Each row is a point on a tangle of strands that fork and nearly touch. The rows are in no order.
Points whose rows are less than 77.3 apart are linked; no others are. Some points are linked to none.
<888>: [ 14  21   4 -26 -18  13 -27   3  20 -15  14   5  10  12  -3  42 -12   0
  16   4 -12 -16 -18  -7 -21  -6  10   8  28 -16  19  -4  16  -6   8   4
   5  11 -23  13 -15  15  -2  -8  12  -1  11]
<940>: [ -8  18 -14  10  10  -1   8  -3 -14  22 -11  14  -4 -10   7 -12  -5 -22
  -6  -8  13   7  25  -3  21   8   2   4 -27 -16  -3  14 -40  19  33  14
  16  -1   9   1  18  -7 -10  13 -16  10 -21]
<1169>: [-32 -32 -16  17  -8 -22  17  10   0  -1   3 -13   1   6  -2 -22  -8  10
  -3  -1  -4  19  -4  -1  10 -10 -10  -4  -2   7 -13 -11   0  -4 -12 -36
 -12   5  19 -17 -16   0  19  18 -14 -16  15]
<729>: [ 12  20 -12 -10  16   8   9  -8 -10  11   0  15 -21 -10  13  -1  -8 -29
 -26   7   2  -7  25 -23  12   3   1   7 -22  -2  -4   4 -15  25  29  28
  16   3   1   8  18 -21 -14   4 -13  20 -14]
<503>: [  1   3  21 -12  -2   0  11   0   6 -29   7  -2 -14  13  19  17  -1  39
 -19  10 -21 -22  -6  29   2 -14  23 -25  -1  20  12 -10  23  -3 -14   8
  -5 -10   0  -7   9   0  15   2 -14  -6  34]
<352>: [  9  -8  17 -29  12   9  16 -15 -12   8  -9   4 -18   0   2   5   0   4
 -21  14   1  -4  -5   2 -23  -3  -8 -10  16   8   4 -11   4   5   3  15
  36 -17  14 -18   1 -19   0  10  33   5   5]
<1101>: [  0   4   8  13  24  21  25   4 -19  17 -11 -18  -5  12  -2 -17  -4   5
  20   8   5  -7  10  32   2   8  -5 -12  -9  25  16  -5  -1  -7  -3  24
   1 -30  12   3  -3  -8  -1   6  32  22 -20]
<374>: [  9  13   0   7 -13  15  -6   2  12 -23  12   6  11  12  -2  34  12  14
   4 -13 -17 -25 -16   7  -5   2   5   0   7  -5   7 -10  18   3   6 -17
 -19   5 -26  11  -4  19  16  -7 -14 -18  15]
<924>: [-18 -18  -6  16 -20  -3  10  14   9 -14  10 -16   2   6  -5  -8  12  23
   2  -7   0  14 -22  17   6   3  -4 -12   4  15 -12 -18  11 -12  -8 -37
 -21  12  -3  -9 -17  14  28   1 -14 -27   5]
<359>: [  2   7   1  30   2  10 -10   8   2  -2  -2   7  11   3 -20  19  35   1
  24 -18  -9  -5 -14  15 -10   4 -15   1  11  -4   3  -1   0   0  -3 -12
  -8   1   0   1 -19  12  -4   1   9 -12  -7]
<168>: [ -7 -19   7  42  21  -6  -2 -13  -2 -16  15  -6 -10   3   9   5  15   7
 -27  -2 -14   7   8  21  21   8 -14 -32  -5  17  -3  20   5  10 -10  -9
   1 -13 -11  -9  23  -5   1  -6   1  -3   8]
<1159>: [ 13  10  15 -26   4   6 -14  27   4  -4  -4   5   4 -15 -14   7   3 -10
  10 -11  18 -23  -9 -29 -34  -9  -9  30   4 -17  13  -1   9  -8   4 -14
  15  10 -12  15  -1   5 -12 -21  20   8   2]
<874>: [ -1 -10   9   3  -8 -17 -23  -4  12 -20  18   9  -1  10   9  -3   9  -2
 -20  18   9   7   7 -42  26  18   5   3 -13   8 -15   3  10  -6  -6  -3
 -23   8  -3  17  23   2   3 -32 -10 -13   8]
<515>: [ 18  11   0   5   1  17  13   9   6 -17   7   4   6 -16  16 -22 -11   0
  14  -8  -7 -23   5   7  -7  -8   4  29 -23  20  -3  10   7  -5  -2   4
 -31   3 -15  25  10   7   4  -7 -29  20  -5]
<390>: [ -1  -3   4   7  16 -17   3   9  -5   6  -7   5   5 -16  -8 -26   5  -9
  15 -20  -3  -2  17 -16   3  -7 -11  23 -12   2   4   6   1   7 -14   0
  -1  11  -1   7  -5 -23  -4 -29  -5   8  -6]
<851>: [ -7  -6 -17   2 -25   3   8  -1   7  -2   3 -14   4  -2   3 -19 -11   1
  -1  11  18  24   1  15   8  11  12  -3 -11   2 -10   7  -4 -10  -2  -8
 -14  -1   0   2  -4   3  15   6 -20  -1 -14]
<1094>: [ -4 -14 -21   2  13  -6  13  -2 -18 -12   3  -6  -7 -12  19 -16 -27  11
 -15  -1 -20  -2   5   4  12 -26   6  -4  -2   9 -10  14   1  21  -2   1
  -9  -2  -4 -12  22  -8   9  17 -28   1  29]
<135>: [ -2  13  38  -2 -18 -11 -15   1  -1  -7  12   0   3   8  -1  -6   2   8
  13  21   3  -7   5 -19  23   9   1 -29  11  -2   8  -4  24  -9 -21  12
 -13  -6  13  12  -1  -7  12 -46  35 -18   8]
<441>: [ 14   6  28  16 -20  13  -8   9  26 -11   9   1  17  -6 -15 -10  25  14
  16  -4   8  -4 -17  14  -3   9   1  -3   6  14  -6 -12  24 -15 -25  -9
 -22  -5   0   9 -13  17  23 -26  15 -21   3]
<10>: [ -9  -7 -13   3 -29   2  -4 -16  15  -9  22   4   3  10  10   1  -7  -2
 -19  17   3   9   1  -1  13  19  11 -10 -13   1  -9   6  -1   0   9 -12
  -4   8  -6   4   2   9   7   9 -29   1  -6]
<539>: [ 19  20  14  -1  -6  11 -12 -23   9  24  -6   6  -6   5   3  -1   2 -15
  17  13  -6   2   5   2   3  12   9  -8  16   3  12   4   2  -2  -4  44
  -3  -8  15  15 -14  -3 -19  -3  25  12 -20]
<847>: [ -2   1   4  -6  12 -23  -3  16  -3   0  -9  -2  22 -11  -4 -29  -1  -5
  13 -17   8   3  12 -44   7  -4  -3  36 -12   1  -8  -9   1  -6 -18  -5
 -21  27   2  20  10  -3   8 -41  -8   5   3]
<282>: [ -5 -18 -10  29  19  -2   6 -18  -8  12 -13   5  -4  10  -5   9  13  -8
 -25 -10  12  17  10  25   7  29 -10 -11 -10   8 -21   8 -27   7   8   2
  22 -13  20 -20  14  -2  -6  13  -2   6 -22]
<259>: [  4   1   0 -25   0 -15 -14 -12   3  -3   4  11  -8   8   6  19  -6  -8
 -17   8  -3 -10   6 -46  -5   5  12  11  10 -13 -13 -16  15  13   2  12
  12  19  -9   3  10 -13   4 -25  -5  -6  12]
<465>: [ -9  -8   0   7  27  -9  22 -17 -21   9 -13  10 -13  13  28   8  -7   0
 -13  -7 -26 -19  13 -11  15   3   6 -11  -9  16 -16 -10   2  21   6  18
  -5  -8  20  -4  18  -4   7   9 -11   4   1]
<772>: [ 10  11  -2   5   8   3 -15 -11   4  -2  12  14   5  -5  -3  12   2 -20
  -2  -1 -22  -2   9  -2   4  -8  -7   4  12 -12  12  16   4  15   0  14
  13   5 -28   4   4 -12 -22  -5   0   9   6]
<1011>: [ -8 -10   2   4  -9   3   0 -15  10  -9  22   8   2  23 -16  -4  15   2
 -12  25   0   6   2  12   7   9  -6 -12  -1  14  16   4   1  -7   5 -10
  22 -16  14  -2 -22  -5 -18  14   4  -2   4]
<48>: [  8  17 -14 -23 -12   0 -18  -6  13 -23  30  -2  14   7   8  34 -12   0
  -1   1  -4  -3  -3 -23   1  -1  15  11  23 -19   5   1  20   0   0   4
   2  25 -39  15   6   6   1 -23 -11   5   8]
<117>: [-27  -1 -17   7 -15 -25  -7   6  16  23  -1   9  13  -1 -28   7   4  -9
   9 -26  20  28   0 -14  -1   8  -7  27  -7 -26  -5  -3 -24   3   6 -19
  26  28  11  -4 -36   6 -14   1 -23   4 -13]
<430>: [-12  21 -16  -2   4  -3   0  -6  -5  15  -5  15   1  24  -2   2  -8 -13
  10  14 -10  -1  17  -8  12   3   0   0  -7 -17  19  -4 -20   6  35   4
   4  -7  12   8 -13   9 -19  30   3   2 -10]
<270>: [ 14   8  26 -10  16   4  -3  16 -12  -1 -14   8   2 -18  -9   3  20  -6
   6 -18   4 -17  -7  -6 -28 -11 -22  12   4  -5   7   1   0   6 -10  -4
  14  -1  -4   1   5 -11   4 -19  25  -7   5]
<713>: [  1  -9   6   0   9 -26 -23 -15   5 -22   7  16  -5   3   8  31   8   1
 -20  -2  -5 -10   5 -44  14   9   7   6  -1 -12 -20  -7  11   9  -4  -1
  -5  17 -15   5  26  -7   8 -27 -11 -21  21]
<522>: [ 22   9  12  -9  -6  12 -13 -11   8   2  -9   4   4 -14  11  23   5   8
  10 -13  -7  -2 -18  12 -28  -4   1  -6  28 -14  -4   5   9   4 -10  12
   2   8 -25  -4  11  -3  13  -9  19  -6   4]
<662>: [-10 -11  -8  15 -15  -1 -27  -9   7  -8  11  -3 -13  16  -1  10   9  -2
 -19  20 -15  20  -1  15  19   2   4 -34  14  -6 -10  15 -17  -6   7 -14
  -9  -6   0  -5   8  27 -14  23  -4 -21   6]
<1219>: [  2  13 -21  -7  -9  12   1  27  10  -9   4  -2  17 -12  -1 -12 -25  -7
  21  -8  12 -13 -20  -4 -24 -16   7  38 -24  -3   4  -7  -7 -14  15 -15
 -20   9 -13  14  -3  31  -4  26 -23  20  -5]
<757>: [ 10 -17   1  18  19   0  11 -20  -5  13 -17  -3  -9 -11   4   5  13 -11
 -16 -18   8  11  11  19   2  22 -10  -6  -2   7 -20   8  -8  12  -6  22
  18   0  -1 -16  15 -22   1 -14   3  10 -27]
<217>: [ 15  21  18   0 -10  18  -9  -5   4  11 -11  -5   5  -4   1   9   7   1
  26   4  -4  -5 -11  18  -8   4   5 -20  24 -10   3   6   4  -7 -10  24
 -16  -2  -4   9  -3   6   7 -10  30  -6 -13]
<615>: [  1 -11 -22  -7  10   8  20   8 -31   0  -2 -20 -15 -13   7 -17 -40  10
  -8  -2   0   5   4  19   5 -21   5  -5  -1   2  -6  17 -13   9   5  -5
   8 -19  -4 -28  10 -11   3  41 -16   6   9]
<320>: [  7   5  12  13   9   3   6  -8   1   7  -1  -5   5 -11  -2 -22   9  -2
  15  -4   2  -3  10   8   4  10 -10   4  -7  15   9   8  12   0 -16  11
  -4  -8   1   6  -4 -17  -1 -29  10  12 -16]
<800>: [ 12  25   2  -8  -6  18  -9 -13   5  15  -5  13   0  11  -7   3   1 -13
  18  10  -1 -11   5   3 -11   8   5  13   0 -10  21  -4 -10  -7  17  20
   1  -8   6  12 -19  10 -30  21  16  19 -18]
<845>: [  3  13 -10 -26 -20   1   0  -5   5  -4  18 -16   2  -7   8  10 -23  10
  14   2  -4   9  -2   8  -2  -1  14  -5  20 -13   7  10  25 -12 -11   8
  -8  30 -36   3  -3  -2  12 -26 -10   8  -6]
<385>: [  7 -19 -20  14  24   9  22 -13 -23  11  -6 -16  -6  -7   5  -5 -25   2
 -11  -9   0  14   5  36   1   5  -3 -14   1  11 -17  14 -15   9  -1  13
  24 -21  -4 -35  17 -18  -1  34  -6  12  -7]
<761>: [ 11   2  31 -20 -14 -12 -23  -9  12   9   7   9  -2  11   0  -3   1  -6
  -3  26   2  -2   6 -40  10   4  12  -9   9   7  -2 -18  18   2 -16  33
   4  -4  20  12  -5 -17  -2 -31  26  -7   6]
<19>: [ 18   6  20 -26  -1  -4 -21  -6  17   1   5  24   2  12  -2   8  -1 -16
  -3  22  -4 -17   8 -44  -9   1   7  14   3   5   0 -16   8   3   1  21
  14  -2  10  16  -1 -14 -14  -8  15   0  10]
<556>: [-14   5 -10   1  -1   3  22  12 -16   0   1 -19  -6  19  -3   6 -10  20
  19   8 -16  -2  -4  34   8  -9  -5 -26  10   0  24  -7  10  -5   2  -9
  -5  -8   5 -12 -21  -2   3  16   7   2   3]
<896>: [ 13   9  15  13  -4  17  -1  11   3   0 -11   6  11  -3 -15  -2  27   6
  27 -16   5 -17 -15   4 -22   8  -5  15  -2   5  -1 -18  12 -12  -7 -13
 -23   8   5   9 -11  13  16 -11   7 -11  -8]
<29>: [-13 -15 -15   8   1 -14  -2   5  -4 -33  13   0   4  -5  16  -6 -12  15
 -19  -3 -11   0  -1 -13  21 -16   1   8  -3   7  -9  12   6  13 -12 -17
 -24  18 -16   6  22   6  14  -4 -35  -8  28]
<760>: [  6   7  28  -4  -4   1  20  -8  11 -17  -2   6 -11  11  24  13  -4  29
   3   2 -22 -37   1   8  -3   3  16 -12  -7  24   4 -25  31  -3  -9  13
 -17  -2   5  10   5  -8  20  -7  -8   3  13]
<458>: [ -9 -24   8  -8   4 -19   2   2  -4   0 -11  -3 -18  12  16 -20 -15   4
  -7  30 -22  13   8  -3  20 -26  19 -29   7  17 -15 -10   0 -11 -10  16
 -24 -12  27 -10   8  -5  -5  19  -3 -14  13]
<758>: [  7  17  -6 -26  -6   4 -23  23  12 -10  13  -1  14   5 -16  31  -8 -12
  16  -9  19  -9 -16 -34 -25 -10  -1  32  17 -21  17  -8   9 -12  14 -11
  16  12 -25  26 -11  23 -14 -11  10   2   2]
<576>: [  0   0  -9 -19  -2   9   5 -24  -6  26 -24   1  -6  -4   1  -5 -11 -13
  -6   4  12  17   1   8 -14  11  -2   8   8 -15  -8   4 -35   1  24  12
  35  -7  16 -18  -8  -2 -16  36   2  11 -17]
<664>: [-10  -2  -3  11  -2   4   2  -6  -8  16 -29  16   2   4 -16  10  23 -17
  -8 -14  21   8   7  12  -2  27  -7   7 -18  -9 -17  -3 -38   8  17  -7
  12  -4  30  -7  -3   6  -1  17  -9   3 -24]
<72>: [ -1   6  -3 -17  17   5  11  18 -12  14 -18   3 -11 -26  -5 -11  -1 -12
  -3 -15  22 -10   7 -10 -24  -9 -15  26 -17 -15  13   7 -20  -2  15 -15
  22   0   1  -1   3  -1 -16   9   5  16  -8]
<922>: [  9  16  -8 -12  -3  15   7  28  16 -20  12 -12  12 -12   7 -27 -32   0
  24  -4   6 -14  -9  -2 -19 -23   6  39 -16  17  15   2  10 -22   2 -10
 -30  10 -18  27   0  19  -3  -2 -19  27   2]
<1118>: [ 10  34  36 -15 -19   8  -3  11   6 -10  21  -4  10  -5  -2  -9 -10   8
  27  12   6 -14   2  -8   9  -4  -1  -8   8  -3  16   5  27 -17 -24  15
 -14   1  -2  17  -6  -1  13 -53  23  -3   0]
<332>: [ 17  20  31 -21  -4  19  14  14   3  -2  12 -16   7 -29   2 -30 -10   6
  25  -4  15 -14   0   4 -10 -13 -13  10  -1   8  20  12  24 -14 -18  13
  -6  -3 -10  15  -9  -8  10 -45  24  16  -4]
<208>: [ -7  -2  -3   4  -2 -20  -6  16   7  16 -11   0  16   3  -6 -34  -3  -9
  21  -4   1  -2   8 -35   5   0   6  25 -12   8 -10 -28   2 -13  -6  -8
 -37  15  20  17  -8  10  10  -9  -7   1  -6]
<826>: [ 19  21  -1  -9  -7  15 -17  -7  10  -9   4  12   6   3   4  30  -4  -5
  17  -4 -23 -29  -8   8 -22  -3  14  13  12 -10   3  -2   8  -3   7   8
 -19   6 -20  15  -2  18  -4  13  -8   6  -1]
<567>: [ -7  13 -14 -15   9  -6   0  27  -5  25  -6 -15   1 -18 -14 -32 -11  -6
  22   9  23  25   6 -17  -2 -24  -8  18  -2 -19  31   6 -10  -9  13 -12
  15   0  -4  15 -13  -5 -12   0  15   4  -1]
<881>: [  2  -6   1  12  -6  -1  -5 -34   7   1 -12  -2 -11   6  27  26  11   9
 -22   2 -11   8   1  14   8  25   8 -33  12   0 -25   4   2   5   1  19
  -7   6  -3  -8  17   7  11   0  -2  -9  -8]
<202>: [  9   9  13   2  15   7  20  -2  -7 -19  -4   5  -5  -4  25  -7  -6   8
   0 -11 -22 -34   7  -2  -4  -4   5  12 -18  22   2  -2  17   6  -8   9
 -23  -2  -4  16  15  -5  17 -13 -16  11   7]
<588>: [-10 -18 -19  11 -19   1 -16 -26   8 -11  16   7  -1   9   4  10   3  -3
 -36   7  -1  21   1   5  11  11   4 -16   1  -8 -17  18 -21   1  12 -12
  11   0   0 -13   5  16  -5  26 -26  -7   9]
<157>: [-21 -13  -6  -3  -8 -22   6   1  -3  15  -9   1   5  20 -10 -15   7   2
   1  13   2   9   4 -12   4   8  -3  -1  -6   1  -5 -20  -1  -7   1 -19
  -4  -1  30  -3 -19   0   9   6   2 -12   1]
<1201>: [ -7 -14   3 -11   8 -27 -16   9   4  -5  -1   1  -2  15   0  -9  -5   0
  -5  24 -12  14   1 -24  12 -29   3 -12  20   4  -7  -1   0  -1 -13  -4
 -18  -7  11  -3  16   1  -1   7  10 -20  24]
<1023>: [ -5  -1 -21  21   9  19  12   9 -18  -2   5  -2   1  -5 -13   3   8   0
  -1 -18   7   5  -5  29  -7  -2 -11  10 -13  -6  15  17 -24  10  15 -17
  19  -8 -10  -4  -7   1 -13  27 -13  13  -9]
<1090>: [ -9   1  14 -19   4  -3  21  13  -9 -24  -6 -14 -17  10   7  25  -6  39
 -19  13 -18  -6  -4  51  11 -15  24 -45   8  10  15  -5  12 -10 -10  11
   2 -10  13 -23   4 -11  15  10   0  -4  22]
<552>: [  2  11 -12  -9  -6   6  10   0  -9  -5  15 -16  -3  -7  14  -7 -21   5
   2   7 -10   7  11  16  17 -10   8 -15   2  -4  12  22  12   1  -2   6
  -7  10 -25   4   4 -14   4  -8 -15  14   0]
<732>: [ -5  16 -11  -8   3  -9  -5  39   2  14  -3  -7   9 -13 -23  -2   3  -6
  26 -13  22  17  -8 -19 -11 -22 -11  31  -3 -22  26  -1 -15  -9  11 -15
  11   9 -16  20 -22  13 -20  -4   7   2  -4]
<937>: [ 15  17   5 -31 -23  -2 -11  12  17  13  12  -8  10  -4 -10 -18  -6 -14
   4  17  32  14   4 -21  -9   2   8  22   7   1  16   4  12 -18  -6   6
  11   5  -3  19  -8   1  -8 -27  22  11  -7]
<1106>: [ -7  -9 -21   2 -11  16  25   8 -15  14 -17 -14   6 -21   3 -18 -20   0
   9 -17  32   6 -12  18 -15   8   0  16 -23 -13 -13   5 -30   1  12 -14
   4  -4   8 -21   2   2  15  29 -21   6 -14]
<1018>: [-13   1 -23  23  15  14  21   9 -27  -5   8  -9   0  23  -7   8  -7  13
   9   3 -11  -5  -8  34   2  -6  -8  -9  -6   6  17  -2 -12   1  17 -14
   2 -18   3 -11  -7  10  -7  38  -6   7   2]
<737>: [  0   1 -14 -13 -12  16  16  13  -1  14 -10 -18   7 -27   9 -19 -32  -8
  21 -13  28  -5 -16   4 -28  -4   9  20 -24 -18  -9   0 -18 -16  19 -13
 -13   7  -5  -2   5  21   8  23 -13  14 -18]
<683>: [-22 -15 -10  21 -21 -23 -12 -22  11  17  -9  -1   6  -1   4   0   6 -13
  -4  -5   4  20   4  -8  11  26  -3  -7  -4 -13 -31  -2 -17  -4   2  -8
  -9  18  14 -20 -13  11  -4  12 -10  -9 -14]
<563>: [  4  -9  -4  17   1 -17 -18  -7  14  14   1  15  14  -6 -12 -19   7 -19
  11   2  -9  19  10   0   5  -1   1  10  -2   2 -13   9 -12  -6 -10  12
  -2  -6   6  -7  -9   1 -33  16 -14   1  -6]
<347>: [ -9  11 -14  -5   7 -25  -9  17  11 -19  19   7  17  11  -7  14  -9  -8
  11 -11   6 -11  21 -56  14   6   5  42 -10 -10   2  -8   5   4   6 -15
  -3  24 -10  23   2  -1  -5 -28 -23   3   2]
<982>: [  4  -5 -18  26  17  21  16  -8 -15   7   0 -16   4  -5  -6  -7  -2   7
   7 -17   3   9   1  45  -1  17  -4  -2 -11  12  -1  14 -10   1  -3   9
  15 -16 -10 -18  -1  -9  -7  21  -3  22 -24]
<680>: [ -1  -8 -18  -4  -6  -8 -22  18   6  -3  -3   4  10   8  -7   5   6  -7
  -6   9  -2  22 -18 -15  -3 -22   5   6  13  -9 -14   3 -10   1   3 -21
  -7  -1   4   1  11  16   3  16  -5 -21  10]
<624>: [ -6   4   6  22  17  15  13 -10  -8   7   3  -8   6  19 -19   7  19   7
  14   1   0  -3  -3  36  -2  27 -19 -12   3  15  16 -10   6  -2  -4  11
  18 -16   8  -7 -18  -2  -7   3  34  15 -19]
<1197>: [-13   1 -15   3  -3 -10  -8   9   4  15  -3  -4   7  -1 -21   4  10  -5
  14 -20  10  23  -3 -13  -3   4 -15  14  10 -26  12   7  -7   1   1 -14
  23  18  -6   1 -31  -5 -15 -13   1   1  -7]
<619>: [  0  -2  15  28   8 -11 -28 -13  15  -9  19  12  12  -4  -5  17  19  -8
  -2 -10 -30  -5   0  -3   7  -1  -9 -13  15  -4   2  16  12   5 -16   4
   2   2 -21  -2  -4  -2 -18 -11  10  -6  13]
<918>: [  5  -2  11 -18  17   6  24   0 -20  -5 -13  -5 -20  12  12  14   4  16
 -20   8   1 -14  -3  14  -5  -4  -5 -21   7  13   7  -6   8  15   2   1
  18 -21  10 -12  19 -15  15   2  26  -2  10]
<778>: [ -6  11 -19 -21 -14  16  -1  23  -1 -10   2  -8   0  10  -5  13 -17  -3
   4   9   5  -9 -14  -5  -5 -15   3   2  -1 -16  30  -1  -5  -2  32 -20
  -6   2 -15  15 -10  26  -2   2  -4   0   0]
<174>: [  6  -1   0  12  -5  -3 -14 -10  14 -13  14  10   4  -3   9  -4  14 -14
 -19  13   5   4  14 -13  20  17   4   2 -19   9  -2  17   2   2  -1   2
  -9  -2  -9  18  15  -1  -5 -15 -18   0  -5]
<598>: [ 28   5  -2 -19   0   5  -4 -23   9  16  -2   9 -21 -11  10  -6  -4 -27
 -28  21  10  14  16 -17   2   5   7  -3   3   5 -11   5  -5  13  11  41
  23   6  -1   5   6 -23 -16  -2   2  10 -13]
<620>: [-17 -18   6  17  15 -12   6 -22  -8  16 -15  -2 -17  16  23  -2  -7  -2
  -2  11 -33  -4   9  -5  20  -4  10 -34  -1  19 -18 -16   7  -1  -3  24
 -19  -8  25 -12   6  -2  -3  15  -1  -4  -6]
<629>: [ -3  -4  -5  11   8   6   8  -1 -11 -11  11 -14  -7   1   5  -8  -4   7
 -17   8  -1  10   8  29  20  -1  -5 -26   3  12  11  22   5   5  -7   3
   7 -14 -15  -6   9 -16   5  -6  -2   2   2]
<603>: [ -3  14  10  29 -10   8  -3  -8   4   7   2  -5   4  17 -22  12  29   7
  25 -12  -5   0 -14  26   1  26 -14 -16  20  -3  11 -13  15  -5  -9  -4
   3   2  10  -7 -34  10  -2 -10  34  -6 -13]
<1160>: [ 21   2   7  -4  13  -3 -12  -9   1   8 -10   6  -1 -18  10   2   0 -11
   3   0 -14   3  -1  -7 -10 -17   1  -6  13  -6 -11  12   5  14 -13  24
  -3  -1 -12  -3  19 -13  -4  -8  11  -3   5]
<558>: [-11 -19  -6  23   2  -8 -12  -8   2 -28  27  -1  -3  -5   7  11   8  16
 -25  -5 -16   5   1   3  21 -11  -5 -20   4   2  -1  17   6   8  -9 -21
 -15   7 -25  -6  17   1   5  -7 -17 -10  27]
<130>: [ -8   3  -8 -21  12   9   3  31 -15  14 -13  -8 -13 -17 -12 -18 -10  -7
   6  12  27  -1  -6 -11 -24 -20 -13  18  -9 -18  34  -2 -19 -17  30 -25
  21 -12   1   1  -8  11 -23  19  19   4   3]
<610>: [  2 -10 -15 -23  -2 -14 -18  10   1  -4  -5  18   4  -2 -11  19   8  -9
 -24 -13  14   8 -11 -27 -17  -8   0  23   5 -21 -20   2 -15  15   9 -19
  18   8   7  -3  15  11   0  11 -12 -12   8]
<420>: [ 17  -8   3  -5   8   6   6 -11  -5   6 -17  14  -4 -19   1   4  14 -13
 -16 -15  10   1   1  13 -20   8   0  16  -9   8 -14   7  -9  10  -3  10
  19   2   4  -8   8 -15  -2   2  -8  14 -16]
<334>: [  4   2  26   7  -7 -17 -19 -21  10 -13  18   2   2   0  11  24   6  12
   3   1 -31 -10  -2  -4  10  -6   2 -29  22 -10   3   4  27   6 -22  14
   2   7 -22 -12   2 -12   0 -23  15 -10  24]
<907>: [ -8  -7  -2  19  -9  -3 -10 -24  10  15 -24  16   5  11  -5  13  23  -9
  -3 -12  -5  -2   1   3  -6  30  -1   0   1  -1 -31 -20 -15  -1   6  -1
  -9   9  28 -14 -13  12   1  21  -3 -11 -15]
<486>: [  7 -18   0 -29 -15  -7   5 -17  -1  14 -11  -5 -11  -7  20  -9 -10  -4
 -15  12  13  18   3 -11   0   9  18  -9   3   4 -20  -3   2   2  -7  16
  -6   9  -2  -6  12 -17  22 -14   1  -5  -7]
<291>: [  3  -8   4  -5  14   9   5  23 -18   6 -20   0   3 -20  -9  -8  12  -1
  10 -11   9  -4  -9  -1 -20 -18 -14  20  -5  -4   8   4 -13  -1  -3 -20
   1 -10   6   2   7  -2   4   6   9  -7  -1]
<125>: [  0  16  21  17 -29  18  -6  -4  13 -12  24  -6  11  14 -17  17  10  16
  22   6  -9 -14 -14  32   4  15   3 -24  17   1  20  -8  24 -10 -17   4
  -3  -2  -4   0 -40   6  -1 -14  21  -3  -4]
<655>: [ -5  -8   5  -2  -9  -8   1   0   7  20 -10   0   3   6  -7 -29   6   5
  11  16   0   1   5 -11   6   5  14  -5  -6  21  -3 -25  14 -17 -13  -2
 -25  -3  29   9 -12  -1   7  -3   7  -3  -3]
<928>: [  5 -14  -6 -16   0 -15  -2  -9   4   6 -10  21  -7  -9   0   3   2 -19
 -29  -5  11   8   8 -20  -6   4   0  17 -11  -6 -27   2 -13  15   4   3
  19  10  11  -9  12 -12   0   0 -22   1   0]
<659>: [-11 -17 -14  12   8  -2  22   8 -19   9 -20   4   3  -3 -10   0   2  -3
  -9 -25  20  -3  -6  18 -13   5 -11  18 -19   0 -21  -3 -35  12   8 -18
  14 -10  23 -32   5   8   5  32 -12  -1  -8]
<1041>: [ -7 -12 -10  20 -13   4 -13  14  17 -21  22   1  14   4 -13  12  15  12
   4 -13  -7   5 -31   1   1  -6   3   5   8  -1 -11 -12  15  -5  -5 -31
 -19  18 -20   7 -15  21  12   0 -25 -21  11]
<106>: [ 22  13  13  -3   3  19  10  10   3  18  -1 -10   8 -28 -11 -41   3  -8
  24 -10  25   5   7   8 -11   0  -8  26 -12  10  19  14   6 -16 -16   8
  -6  -7  -5  16 -10  -6  -6 -24  17  19 -18]
<289>: [ -6  -6  -3  32   9   2 -15  -7  -5  -2   8   7  10   2 -17  16  23   2
   8 -13 -27   7 -10  25   1  -2 -17  -9  21  -5   9  12  -2   4  -6  -6
  15  -1 -12 -11 -16   2 -17  17   5  -6   5]
<1185>: [  4  -7  24  -6  20  10  25  18 -11 -20 -15  -4 -15   1  12   4   9  31
 -13  -2   3 -23 -16  14 -19 -15 -12  -5  -2  23  11 -16   6   5  -4 -13
   9 -27  15 -11  18  -5  24   6  27 -10  27]
<685>: [  6 -18  -2 -28  11   4  21 -15 -14  18 -13  -8 -15  -2  -1 -13 -16   3
  -6  16   4  10  -2  19 -18  -7   0   4   8   6  -5  -6 -16  -8   5  11
  33 -26  14 -29  -2 -19 -18  38  20   7  -5]
<880>: [-29  -8 -24  14 -19 -19   2  -8   8  17   4   4  18   4  -7   0  -8 -10
   6 -14   6  11  -3  -5   5  12   0   3 -12 -23 -15   3 -23   9  11 -15
  10  17  10 -22 -19  10  -1  26 -27  -1  -3]
<941>: [-17 -11  29  21  -7 -34 -21 -27   9 -15  14 -12 -15   4  15  24   5   7
  -5   5 -32 -11  16 -18  21  12  -3 -34   8  -7  -7  -6  33  -6 -19  11
 -17  12 -19  -9   6   1 -14 -27  17 -12  22]
<776>: [ -7  -9  12   5 -16  11   2  15   7 -16   3  -6  -2  15 -10  -2  23  23
  -4   6  15  -1 -15  21   0   7  -2 -13  -3  15   8 -10  13 -10  -6 -23
  -9  -7   6   6 -14   3  22 -11   3 -18   4]
<505>: [  8 -13  -8   4  32  10  28 -14 -21   5  -7  -1 -27  -2  27   1 -16   4
 -39   1  -4   0   9   4  17  -4   9 -15 -11  26 -22   0  -9  20  11  28
   8 -21  16 -13  37  -6  10  14 -10   6   2]
<1081>: [ -7  -7   8  -7  -1  -2   0  33  -8 -16 -12  -8   9   2  -3 -27   4  15
  11   3   7  -6  -4 -16   2 -18  -6  11  -1  14  13 -12   6  -5  -9 -25
 -22   4  10  24  -2   1  23 -15  12 -15  17]
<1155>: [  6 -11   4 -21  22   5  26  -1 -15  -9  -3  -8 -37   6  14   5 -13  20
 -45  18  -2  -3   4  15  14 -20   7 -33   6  19  -6  -4   0  14   4  14
  16 -24  13 -19  29 -14  13  15   6  -1  23]
<198>: [-20  17 -17   4   4 -13  -3   7  -6  22 -14  12   5   6  -4  -5   2 -24
   6   5  10  13  18 -20  20   6  -4   2 -13 -31   5   5 -35  10  30  -7
   3   0  11   9   2   5 -10  10  -8  -9 -10]

Follow the links from the first point to the second, and from the first to the third. Name the last point that the two ways share.
<659>; <615>; <603> => <888>
<1101>; <259>; <130> => <924>
<924>; <760>; <29> => <888>
<888>; <851>; <522> => <924>
<1197>; <760>; <610> => <664>
<202>; <1197>; <1185> => <664>
<624>; <588>; <539> => <359>
<125>; <940>; <1159> => <359>
<941>; <664>; <800> => <619>

A fork is a point with three links. Follow the links from the first point to the second and name the forks in between, in order.
<588>; <441> => <10> <924>
<907>; <982> => <888>
<106>; <896> => <924>
<800>; <624> => <619> <359> <603>
<896>; <1094> => <924> <888>
